Each row is a point on a landscape with many peaks, with its height.
A climber steps from a point to the highest of its 2 nearest points, and stops where none of them is higher. Distance is the straight distance between rows; heights are no part of it.
(190): [118 108 134 146 118 120 177 112  99 111  75 136 134 132 138  92 113 140
 116 128 143 108 124  98 186 160 105  96 111 120 138 125 124 111  63 138
 155 157 120 100 184 101  73 107 150 113 142 126 115 132 112 150 121 155
 173]  height 242
(974): [100 144 127 101 112 144  80 126 103 169 163 156 113 154 142 126 165  91
 137 122 121 167 143 143 123 107 128 184 143 162 142 105 128 173 182 143
 129 143 114  92  62 165 169 139 160 154 124 103 150 100 105 138 142 104
 110]  height 527
(723): [118 110  93 129 173 153 128 150 152 109 184  81 108 161 118 171 173 137
 111 150  76 141 138 121  74  97 150 141 156 118 117  92  63 111 169 144
 145  89 129 160  70 173 121 109 125 127 164 139 162 153 117 113 102  55
 126]  height 141
(326): [179 167 113 123 134 113 182 145 102 127  96  88 136  94 114 144 145 107
 117 118 138 154 159 113 136 139 108  87  62  67  70  97  88  57 103 103
 132  75 136 154 187  85 100 115  99  70 129 177 131 183 130  88 122 145
 148]  height 344
(984): [138 133 124 119 166 152 101 119 164 104 160 114 142 130  98 151 130 168
 159 136 124 120 111 127 143 109 148 118 150 129 104 126 114 140 147 155
  89 123 131 145 108 151 136 159 103 117 133 137 129 100 170 140  86 138
 115]  height 120
(899): [159 171 110 100 141 174 140 119 147 119 152 136 119  94  95 153 100 167
 164  68 131 102 106  99 168 116 126 123 109  71  95 157 108 109 169 149
  94 127 128 157 151 111 104 171  93  89 131 158 104  79 182  97  54 197
 126]  height 578
(1041): [122  85 115 111 131 102 101 126 107 124  57  97 141 130 123 140 169 119
 101 168 135 174 162 134 101 140 106 109  91 139  88  92 111 108  63 103
 158 114  84 124 178 119 145  88 116  95 109 149 176 193  74 112 169 114
  97]  height 191
(64): [156 148 120 130 151 171 178 116 132 114 116 101 170 124 160 130 120 148
 127 142  94 129 124 120 188 148 141  75 104 118 156 139  83 102 111 146
  86 126 161 144 145 117  56 130 136  72 145 155  85 131 150 149 111 158
 184]  height 450
(10): [117  75 157 151 156 133 147 144 146  86 137 103 160 171 125 113 149 185
 101 120  99 121 103 139 146 155 164 103 144 140 170 111 123 135 107 153
 136 134 149 110 102 121  83  97 144 159 163  97 108 111 138 175 119 111
 147]  height 216
(248): [135 112 135 124 116 147  90 150 109 112  72 118 103 165 133 156 127 138
 103 143  97 113 124 135  58 120 122  67 182 128 149 124 112 103  85 145
  76 154  88 129 155 168 163  92 128  95  99 147 166 156  74  91 185 136
 149]  height 289
(926): [ 93 107 105 152 175 185 108 130 164 128 197 106 116 149 116 143 144 158
 142 167  82 149 119 129 103  99 168 130 160 145 159 122  69 135 174 155
 115 124 140 183  79 187  98 133 160 139 182 141 147 120 144 150  98  88
 132]  height 166
(66): [112 111 172 125  76 133 150 133  58 127 122 176 148 129 136 100 148 108
 119  92 156 137 157 122 173 131 121 145 108 146 126  90 165 167 104 147
 156 155 113  33 111 118 126 108 134 173 141  99 140 102  91 163 160 118
 156]  height 43
(52): [150 176 107 128 145 191 182 106 125 142 143 127 142 113 176 135 121 107
 135 155  94 140 160 111 189 119 152 124 101 123 144 120  65 108 159 141
  97 118 165 152 110 137  47 151 144  86 155 161  90 111 151 155 102 138
 191]  height 398
(627): [141 145 136 124 124 123 128 125 122 151  29 114 150  69 143 140 122 116
 144 194 109 159 165 130 147 139  90  75 115 158 127 120 119  98  48 113
  62 125 128 141 202 151 137 117 138 103 101 181 167 196 102 123 177 158
 126]  height 534
(93): [168 173 113 118  98 142 150 132 133 136 114 157  75 100  92 145  79 128
 158  76 153  93 111  84 146 130 115 139 123  66  93 156 129 106 140 125
 114 143 109 135 165 109 122 164  90 104 111 154 104 102 147  63  85 190
 130]  height 457
(26): [126 129 120  92  96  92 111 137 111 169 139 141 104 156 133  82 140  76
  79 110 150 143 126 121 101  99 130 223 128 105  97 115 143 139 170 112
 218 127 125 113  75 102 150 126 151 156 135  79 114 107  93 115 143  73
 148]  height 246
(930): [ 82 157 149 144  83  96 122 108 146 162 127 133 110 114 101  82 113  93
 142 174 172 123 147 164  73 108 105 164 145 160 104 129 154 165 119  95
 148 119 124 139 140 105 157 135 139 192 106  93 120 145 128 124 122 103
  59]  height 368
(307): [151 117 142 117 113 101 129 132 102 118  92 138 108 132 107  88  86 141
 102 108 157  95  92 110 141 133 126 106 137 111 122 150 154 111  83 128
 147 169 113 120 172 104 124 129 131 118 124 120 113 126 111 114 151 161
 188]  height 290
(249): [220 172 130  94 155 166 172 163 154  78 125  64 175 124 110 205 123 191
 115 113  61 113 108 132  85 118 170  82 135  73  79  97  85  84 112 167
  69  67 160 136 124 111 147 102  65  74 142 157 105 130 146  94 145 152
 169]  height 151
(279): [157 179  99 161 119 134 151 126 115 134 100 136  95 136 152 165 116  97
 130 168 122 136 141 121 118 155 112 117 112 120 137 142 115 106 124 116
 115 122 132 136 120 131 126 135 122  90  97 169 114 142 111  93 143 125
 148]  height 466
(131): [147 106 111 148 125  72 138 145 114 106 143 174 112 147 164 154  95 121
 111  50 159  89 107 124 124 184 129 138  92  88 189 205 185 116 162  88
 176 153 130  99 111  93 129 144 118  94  99 133 100 112 140  97 147 142
 126]  height 234
(6): [150 130 133 122 150 151 117 120 164 128  50  88 170  77 149 150 102 140
 154 193  87 137 134 130 166 135 118  62 148 161 153 132 102 114  54 130
  25 128 145 157 198 170 131 124 134  89 115 171 154 187 126 140 163 169
 126]  height 475
(751): [169 152 104  84 159 165  92 123 135 139 134  90 154 108 165 180 146 117
 144 156  95 175 136 130 173 114 143 133 118 150 123 100  92 141 153 148
  83 121 147 149  95 187 145 149 120  84 131 158 144 140 142 146 146 132
 140]  height 258
(595): [132 110 112  74 126 138  89 139  87 150 114 101 103 154 129  89 142 107
  74 145 118 152 116 112 102  86 133 145 148 114 117  93  96 121 120 140
 169 164  92 146 135 142 133 104 165 132 157 116 152 140  85 130 156 107
 194]  height 176
(756): [160 134 119  73 139 143 138 123 112 130  90  85 184  80 170 101 112 142
 144 138 109 152 126 115 227 136 128  75  87 131 145 132 107 100  90 140
  86 138 153 159 190 122  69 128 139  81 141 143 108 150 151 172 138 194
 189]  height 392
(878): [112 103 142 187 160 121 127 140 154 120 190 111 153 141 123 133 148 177
 130 118  99 127  96 157 138 159 145  89 126 137 194 141 146 124 148 125
  93 114 173 143 112 125 102 120 148 163 143 126 119 122 168 171 110 114
  96]  height 243
(452): [ 77  97 153 158 111  83 129 109 165  99 129 143 127 177 135  96 107 122
 132 129 151  79 108 171  72 133 139 125 182 155 168 165 169 154 117 122
 151 134 125 117  99 122 151 115 122 169 106  76  83 116 142 136 136  88
  94]  height 347
(1124): [127 103  98 164 149  94 132 130 159 106 185 175 107 134 145 166  99 146
 150  32 149  78 103 125 105 178 146 145 116  81 192 235 163 124 196  99
 150 129 128 132 112  95 126 171 109 110  99 140  92  82 183  95 101 140
  93]  height 293
(636): [137 155 121 125 112 200 177 123  99 119 150 186  93 134 138 170 126 109
 139  66 111 114 156  86 158 118 129 158 138  81 133 109  83 132 168 166
 110 140 111  75 100 143 103 147 134 122 146 163 118  57 140 110  90 143
 169]  height 251
(619): [161 143 115 134 156 125  98 136 155 103 135  92 145 120 112 176 136 153
 149 135 115 131 106 153 122 143 126  89 127 123 125 139 129 119 128 132
  76 114 134 140 135 141 157 145  90  90 102 157 133 145 151 110 120 147
  90]  height 98
(819): [193 139 155 116 123  87 164 158 150  83  97  96 174 101  99 133 117 168
 143  97 147 102 104 131 153 143 125  76 108 101  67 132 168  81  81 137
 102  94 147 124 179  79 145 125  56 100 101 128  97 151 143 108 117 176
 134]  height 214
(617): [126 120  96  98 169 102  69  89 187 140 110 104 147 105 107  87 109 149
 148 190 176 154 117 141 169 126 138 172 104 168  53 149 125 163 116 107
 169 132 128 196 132 110 114 174 107 104 122  98 112 119 153 133  88 144
  86]  height 250
(525): [101 140 105 180 146 163 149 145 156 150 229 128  84 127  90 133 127 139
 145 131 101 118 107 119  78  98 144 139 159  99 160 145 110 118 194 136
 115 107 139 184 100 142 114 145 164 181 174 154 129 115 156 130  74  82
 134]  height 194
(297): [ 93 118 115 137 123  98  91 120 161 176 186 166  90 139 102  85  96 127
 157  94 164 119  91 126  85 105 156 196 161 114 151 196 161 153 211 110
 170 144 139 185  90 102 140 176 154 174 130  95  95  80 164 121 111 116
 108]  height 240
(604): [124 110 140 140 104 113 107 140 103 107  81 126 115 200 164 139 105 132
  75 138  92  89  97 151  29 124 135  79 194 152 176 145 159 107  86 145
 109 151 123 134 113 157 162  78 122 105  94  95 127 159  64 101 206 109
 153]  height 241
(347): [115 115 161 139  78 109 138 136  66 124 154 183 100 138 108 132 125 104
 122  56 161  98 141 116 127 132 114 131 126 107 165 122 166 151 137 122
 137 165  99  46 136 123 151 129 133 161 140 129 156 111 109 123 142 148
 132]  height 78
(458): [ 94 115 153 127 117 127 120 122 113 156 109 117 154  94 104  56 123 154
 119 165 124 121 114 128 163 120 113  89 119 163 145 126 154 136  71 123
 107 153 133 139 191 119 111 105 171 171 148 113 138 153 119 170 130 153
 126]  height 187
(1106): [ 82 119 107 201 152 124 140 133 172 135 204 127 101 130 103 117 121 152
 156 147 126 117 103 141  94 135 132 121 143 138 174 166 128 126 167 108
 135 115 140 182 129 118  99 138 160 180 162 133 120 125 162 148  78  95
  97]  height 217
(759): [122 106 117  99 116 118 118 138  92 149 134 120 105 156 121  84 155 102
  62 130 139 146 127 116 108 107 120 175 120 105 109 100 121 126 126 118
 217 135 108 119 120 109 125 106 166 155 162  99 138 125  96 136 143  83
 164]  height 210
(466): [148 158  82 127 139 108 113 142  90 178 144  94 145  93 150 125 172  90
 101 154 127 209 151 133 150 159 102 154  35 108 108 109 113 106 144  79
 163  95 142 154 136 108 124 116 152 102 128 164 152 191 113 127 145 107
  95]  height 259
(833): [124 143 120 123 125 136 124 103 126 162 122 179 127 110 158 106 121 119
 150 137 161 157 145 111 205 155 130 210  98 162  98 136 139 165 163 119
 167 143 146 127  83 109  75 173 130 126 109 100  87  68 145 153 114 148
 110]  height 365
(697): [ 73  94 177 138  90 101 167 123 111 126 102 144 149 107  95  39 116 146
 121 124 162  89 125 115 172 128  89  94 118 144 126 116 170 130  56 128
 152 150 128  92 201  86  94  87 158 174 147  97 126 135 108 165 109 152
 131]  height 208
(552): [119 150 138 154 117 110 108 136  95 169 199 166 143 119 164 129 156 115
 135  93 134 165 142 150 155 173 117 179  70 156 163 142 181 165 190  98
 144 117 166  92  74 109 148 137 154 158 110 114 136 111 136 159 153 117
  80]  height 349
(356): [147 160 109 133  85  92 149 147  97 151 129 165  75 163 161 155 120  62
  95 104 125 108 128 116  69 125 118 170 143 105 145 153 170 112 174 110
 168 124 135 109  73 146 180 115 126 146 106 115 122 129  88  82 174  73
 160]  height 161
(771): [ 83 147 152 151 135 147 138 116 138 142 163 133 127 108  99 104 142 127
 159 167 129 140 141 138 141 109 128 137 142 173 110  91 124 160 143 130
 110 121 138 134 109 151 122 137 148 196 152 110 144 118 150 167  90 114
  96]  height 460
(436): [137 104 122 116 103  88 126 157 121 107 151 142  85 183 151 134 109  98
  90  63 129  78 104 134  30 107 142 134 177  97 159 166 167 114 158 123
 172 140 115 124  88 142 185 109 109 125 118  96 121 130 112  79 166  88
 160]  height 213
(239): [153 137 127 132 131 148 170 129 140  77 150 147 117 141 116 183 139 138
 139  67 121 101 152 111 128 131 136 143 133  85 103 128 112 118 161 153
 139 101 112  79 105 112 125 143  83 116 116 146 101  79 152  99  87 120
 129]  height 340
(795): [168 146  94 119 152 108 142 147 109 147 112  67 134 105 126 130 162 113
  93 179 122 181 141 119 129 134 122 128  74 113  82  95  96  81 106 101
 160  84 141 178 150 107 107 108 127 105 148 157 138 194 116 117 138 104
 138]  height 295
(949): [ 68 105 153 176 105 110 137 107 123 123 141 218 102 168 155 107 102 111
 140  90 175 101 136 133 136 162 136 181 143 163 172 169 161 177 158 106
 183 165 114  74  88 108 100 145 147 164 116  85 104  55 133 141 138 129
 105]  height 528
(947): [156 172 106 153 127 149 171 140 113 131  68 105 102 128 131 178 130  92
 119 190 104 142 167 117  91 127 106  95 129 108 101 104  77  89  89 132
 109 101 127 138 139 149 128 115 114  92 124 184 149 167 103  76 148 113
 162]  height 556
(1129): [136 108 125  79 162 111 101 105 165 108  77  86 193  71 101 106 123 168
 159 146 157 135 116 132 212 127 118  95 100 154  70 124 124 132  74 138
  99 131 119 165 192 121 124 146  90  93 119 125 143 152 151 145  91 193
  99]  height 298
(645): [105 100 113 162 132  97 104 131 149 110 113 103 120 191 170 161 144 132
 102 160  75 118 116 158  37 148 123  95 152 175 191 145 150 113 120 113
 121 116 142 141  82 154 152  78 116 109  87  92 120 182  80 106 178  79
  87]  height 200
(186): [124 165 120 146 116 155 156 118 101 145  55 129 107  85 132 157 124  85
 148 184 117 153 187 107 121 128  80  84 115 128 127 100  81 105  77 119
  88 120 106 123 179 159 119 117 130 113 123 195 181 185 103 108 137 140
 131]  height 470
(629): [ 64  93 158 180 120  98 129 108 152 102 151 163 113 175 113 108 100 136
 138 107 156  73  97 160  85 145 121 102 181 146 205 173 154 158 117 125
 119 160 104 107 141 118 135 120 146 166 123  99 121 107 137 128 113 127
  90]  height 305
(866): [105 109 108 110 149 141  88 107 139 123 117 103 134 130 141 175 167  95
 145 172 126 174 178 153 127 119 126 151 115 179 100  90  82 161 135 131
 137 111  89 120  92 189 160 131 111  96 124 134 189 170 100 125 128 101
  68]  height 174
(593): [120 160 120 122 119 131 142 109 146 181 135 145 128  73 137  89 125 116
 153 162 161 165 144  99 205 138 121 207  67 153  52 122 137 137 154  99
 175 110 167 176 115  99  69 164 133 144 129 104  96 108 148 156  82 149
  91]  height 319
(1053): [115  67 124 147 105  55 134 141 105 120 148 133  96 144 125 103 125 116
  72  72 166  92 115 135  74 153 106 122 106  83 165 158 184 113 120  74
 215 134  99 103 183  90 140 106 136 148 134 116 147 155 114 121 154 116
 117]  height 162
(234): [123 143 130 101 105  89  84 124 148 164 138 102 134 127 111  73 126 105
 116 159 168 141 125 167  93 105 127 181 121 144  82 134 175 155 135  97
 180 109 136 155 113  93 175 138 122 161 104  75 100 144 127 125 143  90
  88]  height 325
(1072): [108 104  99 135 128 109  99 129  94 151 110 104 123 136 147 130 174 103
  94 171 119 183 151 148 105 157  97 132  73 144 137 110 118 116 110  91
 169 120  99 119 143 129 131  87 144 114 114 144 168 188  82 125 163  95
  90]  height 221
(740): [ 89  98 156 193 126  97 139 139 129 129 175 137 134 142 120  99 127 155
 110 104 125 102  96 159 112 173 129  87 120 145 219 158 183 139 126 103
 117 141 155 112 141 107 124 102 163 196 151 113 126 131 144 164 132 123
  99]  height 267
(895): [156 124 114 116 186 184 114 121 188  70 169  93 159 153 119 195 130 197
 145 125  70 115 100 133  99 112 169 109 164 112 112 128  88 132 154 182
  89  97 140 141  80 166 143 138  79  78 142 152 122  92 159 116  95 124
 123]  height 89
(507): [166 105 125  90 151  92 100 132 159  90  81  91 151 111  88 117 122 167
 134 129 168 123 103 130 141 131 123 103 126 117  60 130 132 107  75 129
 127 133  96 144 186  93 145 133  80  92  93 124 123 148 131 101 119 164
 120]  height 254
(274): [134 161 108 102 145 115 113 100 158 165 119 114 149  61 119  88 118 140
 159 169 166 156 126 111 216 121 113 163  72 154  47 127 138 139 133 109
 148 114 160 205 146 110  94 169 119 114 129 112 117 127 161 157  71 179
  90]  height 287
(511): [164 171 104 171 125 105 182 130 119 124 110 114 110 115 138 154 117 111
 118 140 141 132 143 125 132 167  99 104  79  97 116 147 115  77 117  93
 131  99 144 146 162  93  95 129 110  82 103 172  96 163 137  90 116 133
 127]  height 402
(404): [ 91  72 162 153  91  62 163 123 125 114 132 153 129 130 113  65 104 121
 101  88 190  82 123 135 127 146 112 128 110 114 141 142 191 141  96  94
 206 138 125  81 175  71 111 110 138 177 139  82 114 123 124 154 130 122
 112]  height 182
(815): [180 203 109 123 143 192 155 117 126 176 172 129 143 105 181 157 138  91
 133 149  86 165 139 106 180  93 154 163 112 121 144 109  82 118 192 148
  78 108 202 160  68 151  95 170 156  92 149 162  89 100 147 162 134 115
 200]  height 352
(640): [ 99 138 155 157 145 123 109  99 164 120 157 147 164 138 135 143 146 144
 167 152 133 153 136 165 158 135 134 153 150 202 107 108 161 189 153 141
 105 108 169 114  72 153 152 155 115 153 110  96 133  91 155 181 124 113
  71]  height 394
(302): [102  76 154 129 154 176 148 125 139  78 113 119 166 168 135 117 145 174
 135 127  96 121 126 130 172 136 161 100 169 151 156  94  97 153 107 181
 111 160 122  84 111 157  84 113 137 148 160 101 124  87 141 180 114 128
 165]  height 192
(579): [ 95  91 147 117 120 141 127 115 111 109  80 118 111 127  69 104 129 128
 113 139 143 102 145 119  91  79  97  86 177 109 106  82  82 120  54 130
 127 142  65 117 216 125 124 106 133 135 130 138 179 161 106 114 117 130
 126]  height 135
(950): [ 95  62 119  96 142 110  71 122 141  92 124  93 144 178 122 151 183 132
 120 125 136 157 150 162  89 120 130 136 133 164 111  93  99 144 129 137
 170 114  79 111  97 147 149 106  94  97 108  92 158 155  92 117 135  90
  62]  height 144
(850): [ 84 125 145 156 125 140 125 108 125 144 126 198 127 146 163  82 108 122
 136 131 154 135 136 124 174 154 142 186 126 178 143 151 147 178 155 125
 173 167 137  92  77 111  80 154 170 156 127  79  89  49 141 160 139 133
 132]  height 432
(545): [106 149 167 158  94 117 102 143  94 172 130 148 118  96 102 118 121 129
 129 145 122 120 119 138  93 127 100  83 136 154 182 141 158 129 102 105
  54 155 123 129 181 130 176 108 161 174 115 156 171 167 106 133 157 150
 106]  height 143
(1011): [134 133 139 109 102  93 100 130 119 166 137 147 135 131 136  80 125 106
 113 123 158 138 130 147 139 133 132 196  91 140 106 143 198 156 144 100
 200 127 148 107  88  86 154 136 130 164 111  77  92 113 126 139 157 102
 122]  height 288
(235): [147 182 120 108  99 184 159 140  98 158 142 169  79 100 106 148 119  90
 143  75 112 123 125  70 151 102 120 163 140  71 109 101 100 117 174 150
  84 144 117 106 125 148 134 144 133 142 158 167 140  91 128  91  78 149
 164]  height 190
(596): [169 144 111 118 162 150 124 113 177  89 163 148 138 129 111 169  91 186
 159  66 127  87  94 110 145 141 150 132 130  82 110 195 134 121 171 160
 111 124 138 140 109 106 120 178  79  78 114 152  76  48 190 102  73 170
 129]  height 463
(1052): [152 119 121 130 150 114 117 119 166  90 152 183 128 148 135 170  88 162
 158  50 146  70 100 117 123 152 157 153 144  90 138 210 164 126 177 142
 133 134 127 107  86 109 150 176  77  93  80 126  64  54 188  91 101 151
 117]  height 369
(152): [186 165 109 117 120 135 134 153 127 126 111 143  91 116 116 128  52 149
 125  87 138  87  73  95 136 127 144  96 129  75 121 181 148  89 120 140
 117 168 120 155 157 105 132 151 116  87 129 155  96  99 129  73 135 185
 202]  height 360
(7): [145 123 113 113 171 168 102 109 147 119 105  71 154 100 156 189 146 112
 143 189  91 169 163 145 154 115 157 122 119 167 109  87  68 141 116 143
  97  91 135 156 105 207 146 129 110  89 148 161 184 187 128 147 132 117
  98]  height 215
(805): [ 91 130 140 148 121 111 133 102 159 124 153 171 117 144 125 135 143 107
 167 137 160 133 164 145 115 128 137 201 163 163  86 122 148 175 173 125
 156 106 125 108  74 140 138 164 109 167  94  88 110  83 141 141 103  93
  70]  height 326
(532): [ 99  58 137 119 131 104  81 140 141  95 136  76 131 182 119 142 177 144
 101 131 102 133 135 166  29 111 139 101 160 156 149 105 121 125 125 128
 138 109 106 132 104 152 147  80 109 128 110  82 156 181  90 113 143  79
  65]  height 170
(555): [149 175 129  81  92 159 124 144  92 176  98 141  86  95 101 105 111  77
 138 119 126 136 115  85 145  73 114 140 160  95  98  85 112 115 133 151
  80 168 113 126 147 156 164 135 157 162 160 150 151 119 103 109 122 149
 195]  height 138
(133): [197 177 154 101 135 147 185 150 145  85 108  86 178 102  97 162 120 173
 141 109 107 105 117 124 140 116 136  71 115  89  65 106 124  85 102 164
  71  75 159 131 157  99 141 124  60  82 122 148 103 141 152 110 110 179
 153]  height 185
(720): [120 157 121 137 116 147 107 136  74 180 192 180 123 129 188 150 175  91
 141 104 111 189 157 138 157 156 112 191  89 155 173 122 131 169 205 125
 128 130 146  88  56 146 140 140 168 142 120 135 155 104 115 149 149 113
 105]  height 413
(867): [189 156 124  91 168 185 143 142 141  90 152  75 172 136 123 207 151 164
 120 115  67 131 123 129 112 114 170  97 142  94 100  91  76 110 144 172
  73  83 153 134  93 156 143 124  82  78 151 161 127 121 148 117 120 133
 155]  height 119
(59): [125 123 129  99 126 139  99 115 125 126 147 164 117 147 123 143 157 112
 149  95 152 149 146 119 150 112 135 196 145 131  94 101 119 161 185 145
 143 139 104  93  72 145 146 157 115 128 113 106 133  81 134 124 107 117
 107]  height 412
(689): [ 71 147 158 161 106 121 150 112 150 135 129 133 123  93  75  97 127 112
 161 178 161 117 151 135 111 101 101 130 144 162  96  91 131 151 108 112
 112 109 120 133 154 127 129 125 131 200 135 111 150 156 134 141  89 118
  64]  height 414
(500): [ 85 126 139 153 125  94  95 135 135 185 211 186 116 135 149  94 126 123
 144  94 139 139 123 151 108 146 144 196 123 151 170 190 194 177 215  94
 171 124 159 126  66 108 159 153 168 190 122  78 117  79 157 151 147 113
  83]  height 291
(999): [115 105 128 101 178 190 138 115 156  81 137 116 145 138 122 138 141 153
 150 137 109 130 147 113 166  99 162 134 161 136  97  87  66 153 139 182
 122 130  99 114 100 171  92 146 126 129 172 124 136  84 162 152  84 125
 152]  height 155
(174): [154 108 137 123 124 115 146 155 139  90 153 130 113 163 114 141 138 144
 116  81 130  90 117 121  91 118 150 135 158  88 125 131 139 116 143 142
 157 119 118  99  96 122 143 121 100 139 125 119 107 106 141 110 120  97
 159]  height 276
(531): [140 109 128 115 160 174 127 129 169 112  44  72 141  85 108 142  91 154
 135 201  74 120 148 115 112  98 142  64 175 128 113 113  67  99  45 144
  58 125 113 183 203 179 126 109 138 110 156 175 175 193 121 118 147 151
 159]  height 415
(166): [114 134 158 131 105 147 135 126  90 145 126 150 174 107 158  93 152 125
 134 133 130 165 146 139 197 138 119 135  86 180 129  93 162 166 112 141
 131 132 157  71  99 118 118 113 144 167 134 102 124 110 117 186 155 124
 143]  height 24
(361): [104  77 135 112 115 108 118 116 108  97  55 111 122 154 105 126 147 124
  95 146 142 129 145 132  86 111 100  97 157 120 105  94  96 114  45 124
 157 134  70 107 192 117 124  94 119 105 111 127 166 164  73 108 158 113
 133]  height 160
(901): [167 158 118  86 103 129 132 152  74 164  82 123  87 135 117 114 141  67
  89 125 125 148 122  96 114  84 114 154 147  86  80  77 112 101 125 141
 133 137 113 119 134 139 168 103 147 141 158 139 156 133  72  94 153 107
 212]  height 131
(738): [126 146 140 153  62  94 161 154  72 140 145 175  74 139 125 157 135  64
 117  74 147 106 148 118  82 128 109 152 135  95 159 123 167 133 158 109
 130 134 109  67 115 143 180 115 131 169 121 138 157 133  95  92 153 108
 127]  height 116
(219): [ 90  87 140 165 109  84 162 114 153 101 145 186  96 166 156  96  87 110
 120  95 169  60 115 136  78 133 151 163 168 126 171 186 171 149 147 105
 207 148 126 108  90 102 119 139 133 168 120  78  79  83 156 126 130  92
 136]  height 416
(406): [136 105 114  88 137 165 100 127 133 106  52  91 118 142 136 133 103 143
 121 180  95 120 125 117  97 105 134  82 195 133 124 122  75 111  71 158
  87 161  88 152 172 169 129 108 136  92 125 146 153 148  96 114 171 146
 189]  height 348
(925): [192 176 102 113 164 169 113 121 158 155 163 114 144 127 169 175 134 115
 135 173  95 157 109 114 157  99 162 177 135 144 116 115 101 123 181 158
 108 108 193 172  46 162 134 169 134  85 131 146  91 103 144 144 145 103
 172]  height 311
(496): [143 124 135  56 135 123 140 118 128 116  61  99 201  55 151  85 126 144
 162 129 130 147 143 106 248 123 104  80  76 134 103 119 128 100  68 148
  91 119 138 159 208 111  84 115 115  77 127 137 124 165 147 165 115 215
 149]  height 346
(109): [146 161 120 107 111 150 136 110  80 165 104 131 150 102 194 114 139  93
 135 162 120 178 164 123 208 146 116 144  74 155 140 108 125 147 114 127
 131 144 155 107 117 126  97 126 153 115 128 138 113 130 115 174 158 135
 171]  height 7
(490): [ 75  83 164 159 118 132 141 125 140  81 116 112 116 154  71 118 132 152
 117 129 129  80 124 142  65 105 121  73 192 114 145  99 110 124  76 138
 102 132  86 111 177 129 129  95 121 170 135 121 156 151 120 123 104 115
  94]  height 114
(522): [ 56 121 157 145  99 139 102 123  86 187 154 145 127  96 109  67 128 131
 124 149 130 132 128 135 123 127 100  98 117 170 184 131 133 155 103 107
  96 168 104 133 204 120 133 100 197 197 157 127 175 147 112 171 128 152
 101]  height 167
(358): [149 122 141 145 139 117  89 157 126 136 127 100 140 114 111 134 127 170
 119 140 108 124  80 147 114 141 132  61 128 132 171 144 160 101  96 113
  63 139 147 154 172 131 153 112 134 129 112 153 142 164 123 131 161 146
 120]  height 122
(252): [114  82 120 141 120  55 102 143 102 126 146 142 122 150 150 110 116 130
  86  73 153 109  96 156  93 176 117 112  85 114 201 196 203 125 132  74
 175 153 115 114 148 101 157 108 142 131 112 118 138 147 118 118 173 130
 105]  height 188

Where does a climber stop that starts at each point below?
(249): (64)
(1072): (947)
(166): (239)
(525): (949)
(131): (899)
(1011): (771)
(604): (627)
(190): (899)
(950): (64)
(302): (949)
(274): (949)

Call two points neighbours if one is among the 2 nearest of the other. Go from one point of each pair to the other, from neighbour to neighbour, staying as high as possible. Name the lowest point that can't be avoided.
(771) and (239): (901)
(984) and (899): (619)
(627) and (64): (950)
(771) and (974): (805)
(947) and (627): (186)
